Each row is a point on a landscape with many peaks, with its height.
From any point a climber takes the steepest step (rise divided by distance) to one of its 2 nearest points. It stops when none of these is higher. Distance is the straight distance between rows; heights are no part of it.
Sib h=59.7: [167 123 137 105 163  86 112 126  94 108 153 102 167 199  65 112  96 101
 128 121 154 161 127  87 132 100 165  93 136 126 154 100 143 174 164 147
 131 100 156 120 126 103 155 128 156  61]
bokam h=49.6: [128 118 126 114  74 122 207 112 113 194  95 165 117  87 136 120 146 126
 102 136 147  85  95 173 169 133  47 143 112 148 180 156 113 109 167  98
 123 170  44 176 184 155  85 143 114 141]
tuben h=57.1: [113 195 144 153 133 145 106 112 153 132 148 107 101 117 147 183  84 123
 180 137  68 136 147 148  82 136 146 133 133 114  60 155 165  98  96 169
 174 167 151  91 158  98 119 112 154 123]
Siz h=74.9: [150 156 127 135 123  57 107 135 109 150 114 145 162 211  89 104  72 125
 126 149 144  89 166 112 128 124 141 104 160 177 161 118 124 149 145 200
 117 179 105 113 178 120 135 110 158  48]
tutem h=44.8: [120  86 150  82 111 190 131  98 132 128  80 129 126 104 202 151 126  98
 129 115 141 172 100 144 163  90 140 214 113 130 120 101  71  87 105  76
 140 112 107 127 109 161 157 171  59 210]
Nadi h=42.5: [125 180 109 148 125 142 142 108 118 164 160 100 133 162  87 143  79 133
 107 129  98 159  95  87 114  59 121 122 113 138  84 130 122 158  99 185
 164 135 106  96 195 109  96 120  98 104]
rarug h=19.8: [157 124 101 102 153 104 186 147  94 111 134 128 132  94 124 107 187 136
 152 172 126 102 128 134 160 154  84  84 112 100 129 145 162 165 149  62
 102 126  99 186 106 175 143 124 170 113]
sanod h=24.6: [135 134 127 104 172  72 144 154  63 156 164 120 129 148  73 162 151 123
 120 187 161 115 161 150 135 148  80  51 143 114 138 153 177 153 190 122
 130 138 116 161 141 139 122  89 190  86]
legi h=43.3: [139  99 171  92 127 117 118 124 103 104  94 137 141 136 130 133 136  99
 128 138 167 135 147 150 147 105 130 158 121 159 157 112  91 116 152 104
  99 145  96 148 122 156 147 154 112 150]
rozov h=46.4: [138 152 105 128 163 143 145 146 159  86 175 116 112  93  86 142 171 162
 106  94 110 170 125 125 116 128 145 115 125  80 109 145 158 140 116 146
 135 105 152 112 101 111 120 116 143 117]
Lofa h=44.6: [116 127 162 116 120 167  89 105 144  58  57 129 116 130 145 167 129 143
 157 129 132 133 195 138 115  91 137 186 118 153  88 116  65 123  77 123
  78 163  97 121 107 167 180 151 109 170]
geg h=67.9: [188 106 147  99 160  68  92 142 123  99 143 120 174 211  60 104 131 112
 109  90 166 139 159  96 152 140 176  80 150 136 191 109 138 164 195 153
  98  96 169 111  93  85 172 123 183  69]
Tego h=8.6: [141 149 107 139 149 100 139 151 189  87 142 153 141 130  82 116 172 165
 125 103 113  78 172 150 130 190 133  87 155 119 184 132 144 135 122 155
  88 167 126 133 119 112 135  93 201  88]
zomi h=49.7: [116 134 145 138 133 145  93 109 183  49  68 127 110 133 110 179 141 174
 136  93 106 123 217 159  96 115 141 170 139 147 128 129  70 119  67 160
  69 189  92 118 101 162 177 139 139 155]
rosi h=46.0: [100 131  94 143 119 122 139 153  86 173 149 125 105 114 142 126 161 151
 120 161 131  95  94 103 129 114  75  93 120  94  54 169 140 135 132  99
 154  92 128 130 119 146 108  98  98 158]
sobur h=61.4: [145 142 133 135 126 160 159  91 197  61 105 111 120  95 139 139 144 150
 159  96  80 133 156 163 123 146 141 163 129 134 127 137 121 140  75 127
 101 188 102 136 122 164 144 163 152 135]
Ditug h=49.5: [169  83 128  79 170  95 140 144  54 128 156  91 152 148  98 116 144  92
 133 163 174 155 116 110 151 130 131  79 138 103 161 110 158 160 193  85
 142  54 155 154  82 133 124 135 150  96]
boz h=59.4: [107 123 144 121 145 188  79 121 143  52 102 123 108 125 140 157 136 138
 143 102 131 186 156 130 118  85 166 186 104 105  76 132  92 106  78 120
 117 111 159 107  81 134 176 144  99 175]
megam h=47.9: [ 93 125 166 148 117  86  76 154 117 154 110 158 128 159 174 137  87  90
 150 153 144  88 157 153 118 154 137 133 151 163 144 110 118  65 141 130
 129 141 138 121 139  96 125 109 139 125]
rovi h=48.7: [124 116  90 119  98 111 168 140  80 190 134 126 128 123 148  98 148 142
 103 160 140 108  76  97 152  99  66  90 106 120 100 156 123 148 148  97
 139 112  86 146 145 157 105 118  90 148]
Kul h=6.3: [124 141 139 157 140 114 123 141 203  80 118 156 131 105  86 145 161 159
 111  74 115  94 177 175 105 173 132 134 148 143 191 134 119 114 118 185
  81 181 116 131 137  97 127 122 184 117]
lavo h=42.6: [101 102 179 146 107 116  88 147 122 177 136 130 113 135 117 155 107 105
  97 127 161 135 118 146 122 126 119 130 134 175 174 133 141  82 185 184
 155 129 129 128 155  71  89 115 110 125]
lonu h=48.2: [155  91 153  90 120 136 127 120  94 116 107 108 152 135 173  95 105  87
 153 152 149 152 116 132 144 105 159 153 120 141 141  82 104 108 128  83
 126 115 132 131 109 146 135 164  92 153]
Zogul h=55.8: [145 147 139 124 111 162 142  81 193  56  74 124 127 121 119 165 131 163
 147 103  95 116 192 165 123 125 112 171 140 172 141 135  93 162  71 158
  78 217  65 134 133 179 153 159 145 127]
daso h=4.2: [139 135 137 145 125 138 138 127 191  99 159 138 137 115  70 127 168 161
  74  58 126 151 139 147 111 150 138 122 142 134 202 144 133 133 141 189
 106 159 126 121 128 105 121 128 157 102]
tof h=41.9: [104 148 128 164 115  99 102 139 148 152 121 151 123 161 167 123  77 116
 149 131 103  79 146 146 111 191 157 108 160 152 138 122 150  93 123 160
 147 138 152 100 141  84 114 104 152  99]
kuva h=41.3: [150 104 150  94 152  91 164 141  94 127 126 122 150 117 136 100 135  90
 143 172 160 114 132 157 151 160 126 112 132 140 180 108 162 117 178  76
 123 137 122 160 120 131 120 154 161 102]
Tipe h=58.5: [131 115 114 118 111 139  83 103 104 105 101 110 144 176 193  85  70 108
 176 149 114 149 130  74 112  80 166 160 108 124  80  82  81 129  65 113
 119 103 161  94 115 138 163 145  87 133]
surob h=31.3: [117 144 141 130 157  94  64 138 109 149 154 118 148 213  82 140  66 114
 100 122 138 154 131  85 112 102 174 101 145 160 130 114 136 133 153 218
 157 107 168  84 158  67 131 101 131  77]
lum h=48.1: [122 122 118 104 131 163 142 114 105 136 138  88 125 116 192 114 104  99
 170 158 123 162  84 115 124 105 134 141  97 101  57 128 133 119  98  79
 151  96 147 128 139 150 135 156  83 165]
zak h=57.2: [114 114 134 123  83 147 108  94 116 126  67 141 113 109 229 115  96  99
 205 162 106 114 138 118 125 129 135 180 121 141  83  98  73  98  78  61
 106 132 130 139 125 155 158 148 103 198]
buk h=59.6: [115 145 103 107 154 187 170 126 141  92 139  97 103  61 136 157 176 156
 162 127  80 161 113 133 119 124 123 144  96  64  46 171 151 140  96  93
 146 116 143 125  97 164 131 137 119 184]
ner h=50.7: [113 156  98 184  75 152  83  86 143 165  98 111 119 158 168 114  72 132
 135 115  84 113 140  80  94  95 122 162 130 155  92 116  95 133  42 172
 136 149 123  83 142 135 127 118  84 142]
tib h=35.1: [102 133  95 146 148 119 148 172 157  87 125 168 104  83  86 145 243 188
 113  90 128  77 154 144 124 161  76 107 136 107 119 161  98 132 135 120
  76 142 100 142 103 146 146  80 157 169]
Tob h=34.8: [113 137 117 143 140 111  80 131 107 169 166 114 132 172 122 121  66 109
 114 122 139 156 103  65 104 106 166  95 130 118  93 120 150 137 118 175
 168  78 183  99 144  75 123 104 107  84]
bur h=41.1: [146 166 111 155 108 156 168  96 178 152 184 113 127 118  84 134  90 135
  85  82  98 184  95 119 113 118 141 130 113 128 149 135 156 153 111 200
 179 147 123 108 171 100  80 148 116  83]
pag h=38.0: [122 143 151 124 144 127 130 139 140  75 102 129 125 113 122 163 148 133
 157 142 119 109 170 174 123 143 114 130 125 132 117 141 138 126 120 127
 102 184 103 152 126 152 157 133 166 137]
tum h=13.2: [168 120 101 120 142 136 147 131 167  71 138 130 150 124 124  72 156 143
 141  96 116 126 129 101 142 162 169 112 122 107 146 114 141 165 107  96
  90 107 166 135  82 129 156 134 160 100]
lafe h=47.1: [141 186 133 146 125 145 126  78 156 128 155  92 157 155 119 125  42 112
 158 123  69 153 128 114 119 114 172 141 124 140 104 104 143 166  74 189
 145 167 126 105 184 120 101 157 134  72]
bul h=51.9: [111 110 150 103 122 163  98 106 101 130 108 102 112 113 222 137  95  80
 199 166 110 149 125 132 121 100 145 175 104 123  64 109 103  90  98  84
 142 131 140 128 132 145 141 160  92 189]
Lota h=51.8: [ 98 159 160 170 112 148  81 110 159 153 127 108 111 137 142 175  62 106
 147 129  94 152 136 150  86 129 155 156 128 146 106 136 149  92 100 188
 176 165 138 100 171  95  99 128 109 133]
moz h=49.9: [152 156 108 103 183 132 137 135 124  68 171 110 143 145  47 130 147 156
 113 102 113 168 142  93 125  95 152  90 116  89  94 127 148 186 112 136
 126 111 161 117 109 125 148 119 152 101]
limit h=67.4: [122 136 151 106 168 168 140 132 137 120 189  87 101  95 121 168 118 114
 150 145 115 187 112 149 108 128 151 123 111  84  93 142 187 116 140 130
 182  95 178 123 121 109 101 149 146 131]
zis h=46.9: [132 151 101 175  74 154 135  99 157 167 126 120 136 131 145 109 102 145
  99  98  98 138 104 105 108 116 110 152 120 150 126 135 113 141  75 171
 141 147 116  96 141 137 112 139  85 126]
fiv h=55.6: [115 112 183 125  98  84  94 134  96 162  90 139 128 135 193 137  66  69
 167 176 146  89 162 166 129 130 134 169 153 188 157  91  99  56 157 108
 128 166 101 137 161 112 107 138 121 149]
Begeb h=38.8: [ 94  99 141 116 131 171 111 131 109 178 127 114 102 115 148 159 137 116
  82 115 150 192  74 125 132  76 125 172 113 111 112 129 111  83 144 128
 174  69 141 104 111 113 118 137  36 198]
kuron h=48.4: [109 127 143  98 117 205 139 100 157 141  75 124 112 106 159 176 141 130
  97  99 127 182 107 161 153  76 118 217 105 136 118 147  85  97 102 127
 145 133  92 119 120 159 154 172  58 200]
munu h=36.1: [115 118 118 131 123 119 133 138 104 206 179 121 106 129  79 150 142 151
  60 146 163 152  79 101 123 105  82  96 126 137 140 170 161 136 194 176
 180  97 117 127 155 107  72  99 103 120]
bitav h=34.2: [126  94 108 121 102 193 151 105 156 166  91 139 117 109 169 111 151 126
  74  75 140 173  59 108 148 103 124 192 114 125 158 121  76 114 114 100
 148  88 131 108  89 145 128 162  44 187]
guf h=38.5: [134  91 150  97 157 128 172 159 101 102 130 136 121  75 120 138 191 124
 131 144 157 120 118 179 165 172 101 119 128 108 166 131 145 129 191  63
 106 105 113 183  97 155 120 147 164 144]
gul h=43.5: [116 147  99 207  91 154 124 114 192 159 145 144 110 112 132 106 123 143
  94  68  96 131 111 111  88 152 146 146 142 145 148 132 140 128  76 187
 140 137 141  84 125  97 107 113 110 114]
zar h=45.7: [125 154 106 139 111 120 126 124 124 134 135 128 140 149 109 121 128 143
 123 136 111 122 127  99 121  99 111 105 120 132  77 143 132 146 109 145
 124 147 122 116 143 131 118 105 114 114]
Gak h=62.6: [120 176 138 123 163 137 137 144 149 110 171 103 110 101 115 178 116 128
 174 139  83 141 134 153 105 154 147 114 126  89  67 151 194 120 110 130
 159 128 168 117 131 115 118 123 168 119]
kurir h=49.4: [164 136 118  97 158  94 124 116  63 140 134  80 179 208  91  99  70 105
 130 158 135 161  98  61 136  51 155 108 119 123 107  90 110 181 138 133
 134  99 124 122 163 128 134 145 116  68]
Valad h=52.0: [106 124 138 115  99 185 162  97 163 187  67 157 110 107 143 165 145 139
  61  90 145 139  86 160 157  84  81 211 110 146 145 161  83  93 132 134
 148 138  71 129 129 158 121 159  63 193]
Piru h=49.2: [ 98 162 106 165 114 133  94 128 140 142 132 126 114 137 154 136 118 153
 148 129  98 102 127  99  92 118 120 116 125 118  51 142 147 120  82 145
 148 133 147  88 130 112 131  86 108 137]
poris h=62.9: [117 122 128 105 158 164 153 137 121 118 151 101 113  93 129 161 149 133
 133 143 125 169 107 135 136 108 119 126 101  74  71 165 155 129 129 101
 160 102 137 142 106 147 120 144 116 157]
mupe h=58.3: [130  92 142 110 156 129 118 155 107 120 154 129 127 119 102 125 179 136
  98 113 169 149 106 131 148 129 122 114 131 118 153 135 138 139 178 118
 128  71 152 137  78 122 117 122 124 147]
zemek h=40.7: [127 121 103 144 157 142 150 168 157  68 144 143 103  84 110 121 205 167
 127  89 115 120 131 144 124 181 133 113 130  74 130 140 132 133 111 102
  89 101 167 133  72 118 146 107 160 153]
soki h=64.4: [105 121 134 122 127 154  80 125 106  95 110 134 126 143 163 127 125 127
 146 134 126 148 140  98 123  81 151 154 105 116  76 114  84 122  91 113
 115 107 157 105  98 141 164 125  90 169]
Nor h=41.8: [123 116 128 115 127 130 199 136 126 149 140 149 110  58 129 139 177 135
 122 147 135 115  99 179 156 165  75 115 124 111 160 162 153 126 176  85
 133 142  92 173 139 149  97 132 149 138]
zisu h=54.3: [160 149 114 108 167 119 121 123  90 108 163  99 169 177  75 103 110 128
 131 141 130 160 115  65 139  83 158  91 112  98  97 105 140 194 126 119
 122  97 147 118 122 132 158 133 145  79]
binep h=37.7: [120 136 126 152 123 133 106 132 139 180 182  98 119 136 101 137  70 116
  95 125 121 174  87  96  98 122 164 119 125 136 122 128 163 119 139 190
 197  93 166 100 178  68  83 125  88  90]
runo h=59.0: [111 102 126 137 131 203  96 114 168  50  99 147 100  98 176 120 153 135
 151  79 116 172 145 129 114 127 180 203 110 103 120  97  82 120  72  93
  96  99 177 121  61 133 187 152 112 190]
notuk h=37.1: [131 129 144 126 125 118 147 132 130 150 136 119 121 100 150 127 119  96
 145 167 122 116 115 164 133 162 106 109 129 124 144 125 167 109 157 107
 151 138 120 158 154 129  96 139 146 109]
Boduk h=22.1: [151 130 106  98 167  78 149 161  94 115 141 129 144 135  72 132 186 147
 125 167 154  96 157 128 150 139  93  51 129 111 133 145 161 174 163 102
 108 149 108 165 112 156 150 106 177  88]
Ter h=57.8: [131 175 144 149 135 122 111 108 133 138 136 114 141 186  65 172  81 126
  94 138 124 138 146 124 107  77 125 134 132 162 120 131 126 144 121 224
 132 194  83 104 214 117 117 122 138  96]
giva h=71.7: [142 131  87 133 115 155 190 108 150 122 140 125 116  73 158  94 158 148
 141 120  89 147  84 131 147 148 116 128 114 100 103 148 149 149 105  83
 143 112 125 140 121 152 115 145 121 135]
zetov h=32.5: [136  92 149 124 140 130 150 161 129 134 166 142 101  88 108 121 174 131
  89 110 160 136  86 163 139 198 114 122 158 118 220 131 167 119 206 106
 137  70 158 149  93 103  78 132 147 128]
vufu h=49.3: [111 141 157 115 156  94  75 152 131  80  76 160 134 171 162 156 108 127
 177 153 128  71 219 162 124 159 173 126 154 140 106 109 100  94 104 124
  99 160 131 119 107 120 192 119 184 118]
rizuz h=59.8: [140 123 160 123 168  78  64 162 134  97 136 140 158 223  70 130 118 131
 101  85 157 133 175 100 132 138 189  94 162 145 182 125 118 135 168 194
 109 107 181  97 103  62 171  88 175  77]
rada h=71.3: [141 155  71 151 107 121 180 118 158 131 171 138 121 100 106  86 172 174
 106  99 102 117 108  92 133 158 111  74 115  99 134 143 160 168 115 114
 120 129 123 128 122 129 104 104 146 107]
Genu h=45.6: [149 150 119 117 133 110 133 108  83 167 150  92 148 191  83 125  77 109
 110 152 126 158  84  75 126  55 134 120 109 134 104 127 117 176 140 167
 149 133  91 113 200 131 106 139 103  73]
vobu h=52.3: [136 120  91 120  96  72 139 151  59 201 117 137 149 167 130  88 117 142
 116 174 155  90 104  93 138  94  77  96 122 139 124 133 112 141 168 121
 125 134  80 146 149 146 124 101 101 125]
vezuf h=42.7: [102 153 155 138 132 117  80 131 151  87  94 139 126 153 139 164 128 140
 149 125 115  99 191 155 103 126 142 141 149 146 108 125 111 106 101 166
 105 173 124 107 133 129 156 111 152 140]
lere h=40.4: [118 134 138 123 138 145 103 121 109  76  70 131 119 120 135 170 152 155
 176 148 120 100 182 130 118  91 101 142 118 130  34 143  83 126  91  97
  82 154  76 141 107 182 182 126 113 182]
Tiraz h=25.8: [134 131 172 127 146 110 149 144 152 106 122 142 126 103 102 145 156 113
 133 129 142 101 155 202 136 189 113 116 141 141 196 139 158 109 173 133
 101 175 105 170 143 121 114 134 189  98]
rop h=51.7: [135 169 132 147 118 110 104 104 137 134 135 117 161 174 114 144  45 105
 146 144  96 116 146 133 109 116 142 128 140 169 120 126 133 144  99 193
 146 191 116 101 196 125 119 133 158  74]
Gugal h=66.9: [132 107  95 137 110 108 154 143 128 157 165 145 130 111 106  91 177 155
  90 119 138 119  99 103 141 156 107  78 127 117 156 144 154 153 161 110
 144 104 133 143 105 120 103 105 122 115]
musu h=64.3: [138 174 149 128 162  83 108 131 105 125 150 121 156 211  47 158  82 112
 103 147 139 120 168 126 122  83 131 102 148 171 137 118 130 153 154 214
 123 190 102 116 203 104 126 107 172  59]
Zagu h=53.0: [155  93 123 114  97 141 105  92 106 131 110  98 148 148 220  71  61  81
 185 152 123 143 114 100 136 122 175 169 118 136 134  65  87 107  92  91
 130 117 157 123 132 134 141 168  85 141]
Dizub h=56.2: [115  95 153 123  77 107 174 127  98 180  87 160 122  77 154 114 129  97
 118 142 156  66 104 170 135 143  77 163 145 162 192 106 100  81 185  77
 120 152  74 171 173 136  80 140 103 160]
nok h=45.9: [122 116 130 145 139  78  96 164 135 159 136 159 132 173 134 116  93 117
 115 128 131  86 137 130 124 184 165  87 169 147 162 120 162  96 161 161
 141 103 172 112 117  70 131  98 174  81]
zonu h=15.4: [176  91  97 122 123 114 149 142 139  85 115 156 158 119 150  41 156 129
 151 102 135  98 119 106 158 186 163 119 136 101 181  78 122 151 130  58
  84  72 170 148  73 132 165 140 152 113]
dafaf h=36.9: [123 148 105 126 125 152 162 108 131 179 182 106  99 112  65 157 133 155
  56 106 129 198  78 120 133  84 107 119 112 111 113 173 157 146 158 180
 192 109 119 119 170 100  76 118  91 114]
teled h=39.0: [100 105 135 151 112  95 107 157 115 191 139 140 118 141 102 123 153 141
  76 116 163 120 109 109 120 129 103 100 150 152 150 154 145 111 177 169
 146 107 123 124 146  96 100  84 108 133]
pufe h=56.6: [120 119 153 113 132  84  73 148  92  87  66 158 139 167 173 118 104 116
 169 164 154  70 200 131 135 134 166 137 143 151 113  88  71  98 116  88
  94 132 141 133  97 132 192 117 143 144]
suk h=56.1: [115 118 126 168  65 145  71 100 140 176  72 142 123 163 159 110  74 126
 103  95 131 119 135  97  97  86 118 177 133 183 145 106  71 115  70 164
 113 136 117  99 126 127 132 133  66 156]
pesup h=43.6: [129 183 102 141 124 169 159  86 164 143 159 105 126 128  91 159 111 154
  88  88  90 175 108 106 107  74 128 151 114 120 101 150 123 163  76 189
 162 152 103  93 167 126 100 132  89 124]
gove h=65.0: [137 128 142 126 132  77  91 139  99 145 120 129 161 200 119 112  73  99
 121 144 156 107 146 117 121 108 143 115 145 175 145 114 109 118 152 161
 124 143 121 119 145 107 144 114 133  94]
dosor h=66.7: [145 139 122 136 110 178 165  93 182  87 131 118 132  70 172 107 119 121
 157 111  82 142 118 150 133 151 144 164 117 122 125 125 145 131  93  98
 126 150 137 136 127 158 128 175 132 130]
sifat h=57.9: [116 119 125 135  96  72  96 146  80 182 108 139 145 162 144 102  94 108
 123 161 148  72 127  99 118 105 109 110 147 161 124 119 107 101 146 130
 124 130 113 129 150 117 134 103 113 127]
zep h=36.5: [118 108 117 145  98 202 121 101 146 175 128 126 102 110 163 127 122 122
  88  83 126 201  69 110 126  99 144 187  99 109 120 126 102 105  95 137
 177  89 149  89 109 114 129 150  36 180]
Nilub h=56.8: [130 164 109 125 135 181 154  96 164  83 145  99 115  77 155 150 130 141
 176 105  59 177 130 125 114 117 146 151 103  69  58 143 149 141  63 112
 148 138 154 106 117 146 136 149 125 150]
romu h=32.7: [124 140  91 122 141 137 163 148 131  85 107 145 117  79 106 160 220 178
 137 117 117  85 151 139 138 127  76 112 119  98  76 161 124 160 117 103
  80 161  79 155 105 182 151  96 153 175]
vire h=37.9: [102 111 113 145 135 143 147 168 165  67 103 171 103  63 119 125 216 173
 122  75 122  89 139 154 125 182 101 141 139  90 147 133  87 133 118  85
  74 103 120 159  74 141 142 103 144 186]
Tupeb h=40.3: [113 128 135 172 113 143 112 126 165 158 163 127 111 117 126 124 106 125
 110  93 118 154 103 128 107 146 156 133 134 139 133 129 154 116 125 172
 164 115 157 102 145  90  98 118 108 115]
bem h=17.8: [170 101  91 114 138  86 178 153 104 105 130 144 155  99 141  55 169 133
 149 148 134  79 121 119 159 184 116  93 132 107 166 109 143 164 151  46
  87  93 133 169  87 159 143 128 159 111]
refa h=29.9: [138  87 143 109 138 123 176 143 100 165 168 129 116  83 108 133 172 112
 104 163 177 127  89 171 153 185  87  99 142 119 220 141 181 127 223  80
 142  83 130 166 114 129  63 138 167 103]
Lof h=65.1: [108 104 116 140  99 186 108  93 156  72  63 150 115 109 186 107 126 138
 159 103 106 115 157 111 113 136 145 191 122 134 111 104  72 129  55  92
  78 114 147 119  84 161 177 143 104 169]
dadi h=45.2: [138 122 122 122 107 115 191 123 122 161 129 155 125  85 102 126 161 133
 108 149 141  92 117 174 156 154  57 101 114 139 194 159 157 146 178 125
 121 185  64 181 178 146  90 123 157 113]
ral h=35.4: [126  80 141 126 128 101 160 160 117 132 130 167 125  91 108  96 183 130
 104 120 163  96  98 156 159 180  98 113 138 120 205 125 125 127 192  76
 109  86 128 166 102 123 102 125 152 149]
mekim h=30.0: [111 136 159 124 164  89 135 159 127 145 142 135 111 103 132 159 130  95
 150 175 134  85 155 208 129 203 102  94 154 139 174 146 191  87 185 115
 138 145 132 163 152 114  95 120 203  98]
Repar h=41.5: [133 182  91 147 138 110 124 125 149 127 157 140 149 177 113 127 107 148
 131 124  94  87 150 107 114 133 146  93 155 135  94 132 150 149  92 182
 129 162 134  95 148 116 123  95 158  84]
zik h=54.0: [147  93 151  90 185 112 114 160  73  96 145 115 128 128  95 144 176 116
 129 159 171 140 136 140 150 137 128  91 135 101 136 129 152 142 175 101
 118  83 148 158  71 140 146 127 167 124]
Zozoz h=38.9: [147 182  86 136 100 156 195  80 147 182 190 113 120 114  69 130 106 158
  69 102 103 172  80 105 138  92 105  98  98 125 124 154 148 182 122 179
 186 142  93 112 193 114  71 139 111  81]
tep h=64.5: [124  95 130 121  97 103  88 118  98 105  57 155 143 142 203  88  93 111
 185 160 138  88 177 112 128 124 145 163 135 154  94  78  54 105  96  61
  80 122 126 140 108 159 178 133 107 168]
tafi h=72.6: [132 102 121 125  88 141 107 106 132 103  75 140 150 143 186  77 106 127
 159 128 125 103 147 107 135 110 138 163 132 144 118  92  82 139  72  90
  80 127 122 123  92 166 171 146 105 139]
Neral h=62.7: [ 96 107 157 155  92 138  81 131 135 162  94 151 116 128 168 133 116 116
 119 121 142 128 141 127 106 108 122 162 127 157 129 113  95  85 108 139
 128 120 117 117 138 118 127 126  82 163]
pesu h=64.9: [116  98 183 122  92 109 139 114 108 166  82 140 129 113 162 138  98  76
 133 153 162 100 133 186 139 127 109 184 139 183 188  99  97  68 169 109
 125 171  86 150 178 132  94 155 101 168]
nalol h=62.4: [140  90 110 111 130 103 135 144  96 165 159 122 139 139  79 109 164 138
  85 116 178 153  84  89 153 116 111  87 124 119 159 148 148 165 203 123
 147  66 138 130 104 115 110 111 115 124]
Navo h=75.8: [166 141  68 143  97 144 190 101 158 127 161 131 140 100 149  59 138 158
 132 112  96 127  82  85 141 164 139 100 114  91 120 125 159 168  86  97
 125 104 148 133 114 137 119 140 124  98]
mibi h=22.8: [146 112 162  98 163 122 161 146 138  92 126 132 133 108  63 169 179 137
 122 126 169 129 158 190 146 143  95 107 114 131 186 156 135 129 181 137
  91 186  85 180 143 144 126 139 175 102]
muzi h=41.4: [102  73 157 102 118 187  99 128 119 132 120 130 108 110 174 147 141  93
 120 111 163 187  90 133 144  98 155 195 110 121 129 106  93  76 131  90
 151  80 161 112  84 124 129 155  57 211]
Kefi h=11.0: [160 149 109 115 162  97 129 149 154  66 149 133 155 151  91 113 148 144
 138 116 120 107 160 115 136 163 156  86 148 104 139 121 158 155 117 133
  99 135 153 132 106 124 168 119 192  75]
zag h=38.7: [119  97 162 120 113  77  84 145  99 113  74 161 143 140 118 115 146 129
 122 125 171  89 165 125 140 101 124 133 148 160 143 105  73 106 153  99
  80 130 112 147 115 143 166 116 118 155]
Nezo h=43.7: [115 102  89 131 115 143 142 142  97 180 169 114 105 107 169  95 144 139
 135 155 128 136  63  85 143 132 107  96 113  81  64 144 150 135 120  88
 167  58 169 130 113 127 101 123  93 144]
sazem h=33.8: [111 132 134 148 135  95 153 146 130 155 142 145 113  84 163 117 143 107
 156 177 119  73 116 166 131 218  87  96 146 115 145 137 177 108 170  90
 137 127 130 163 137 119  92 108 186 119]
nefig h=56.9: [ 90 130 164 146  97 144 124 128 140 170  88 158 109 109 133 151 140 134
  84 106 149 122 123 151 120  99  85 175 123 164 149 137  85  90 131 133
 123 149  81 130 144 140 123 128  76 182]
Belu h=53.2: [109 156  97 150 130 164 108  96 141 101 135 107 121 117 162 130 112 149
 172 114  78 136 142  95  98 118 160 151 111  92  40 129 125 135  57 130
 132 137 167  90 111 130 153 116 118 140]
kalor h=45.5: [176  82 118  94 159  78 152 139  51 135 131 101 168 141 141  82 123  81
 151 188 161 120 127 120 153 138 134 100 139 123 173  91 138 133 177  57
 122  95 145 160 100 135 139 147 147 101]
dunu h=47.0: [107 142 181 144 114 133  86 127 126 167 135 103 127 147 124 179  74  98
 120 150 133 151 132 156 111  98 124 160 122 178 152 131 143  83 143 195
 166 165 111 120 189 102  90 137 109 115]
futer h=37.3: [120 132 139 103 127 136 138 128 109  92  98 124 122 101 154 153 149 134
 168 162 120 106 147 151 131 114 106 132 110 120  70 153 124 127 122  83
 100 155  90 162 127 177 149 138 125 162]
dipeg h=27.2: [131 119 123 117 158 104 149 154 103 158 163 129 108 112  85 148 182 136
  95 166 169 119 122 152 141 158  76  65 132 127 176 162 179 147 201 113
 137 112 120 154 126 136  87 110 172  95]
Suvas h=43.2: [140 200  81 164 118 132 138  89 147 144 160 105 152 166 119 111  54 144
 148 119  67 111 138  81 106 127 155 103 135 131  78 117 144 167  55 184
 155 162 130  83 177 114 110 118 147  81]
fof h=45.3: [130 101  98 120 129 169 142 124 109 129 131 111 119  97 183  81 141 126
 149 134 119 139  75  90 144 122 133 128 101  85  71 122 120 140  89  68
 135  63 170 131  90 153 135 140  98 169]
linu h=52.2: [139 122 155 132 158  65  80 150 139 110 122 153 150 214 116 125  78 111
 115 120 147 104 171 128 136 171 197 103 174 158 192 110 141  99 155 178
 129 125 174 111 123  78 161 116 170  67]
felo h=43.4: [110 129 127 150 153 142 107 168 158  98 155 134  93  93 112 149 165 145
 120 107 122 138 125 151 102 170 154 117 136  85 125 145 158 103 126 119
 130  88 182 111  89  89 121 103 152 141]

Where does a climber stop that starts at each point below?
munu -> limit
Tob -> Neral
Repar -> limit
Tiraz -> Navo
Kul -> pesu
tib -> geg
daso -> pesu
zep -> Neral
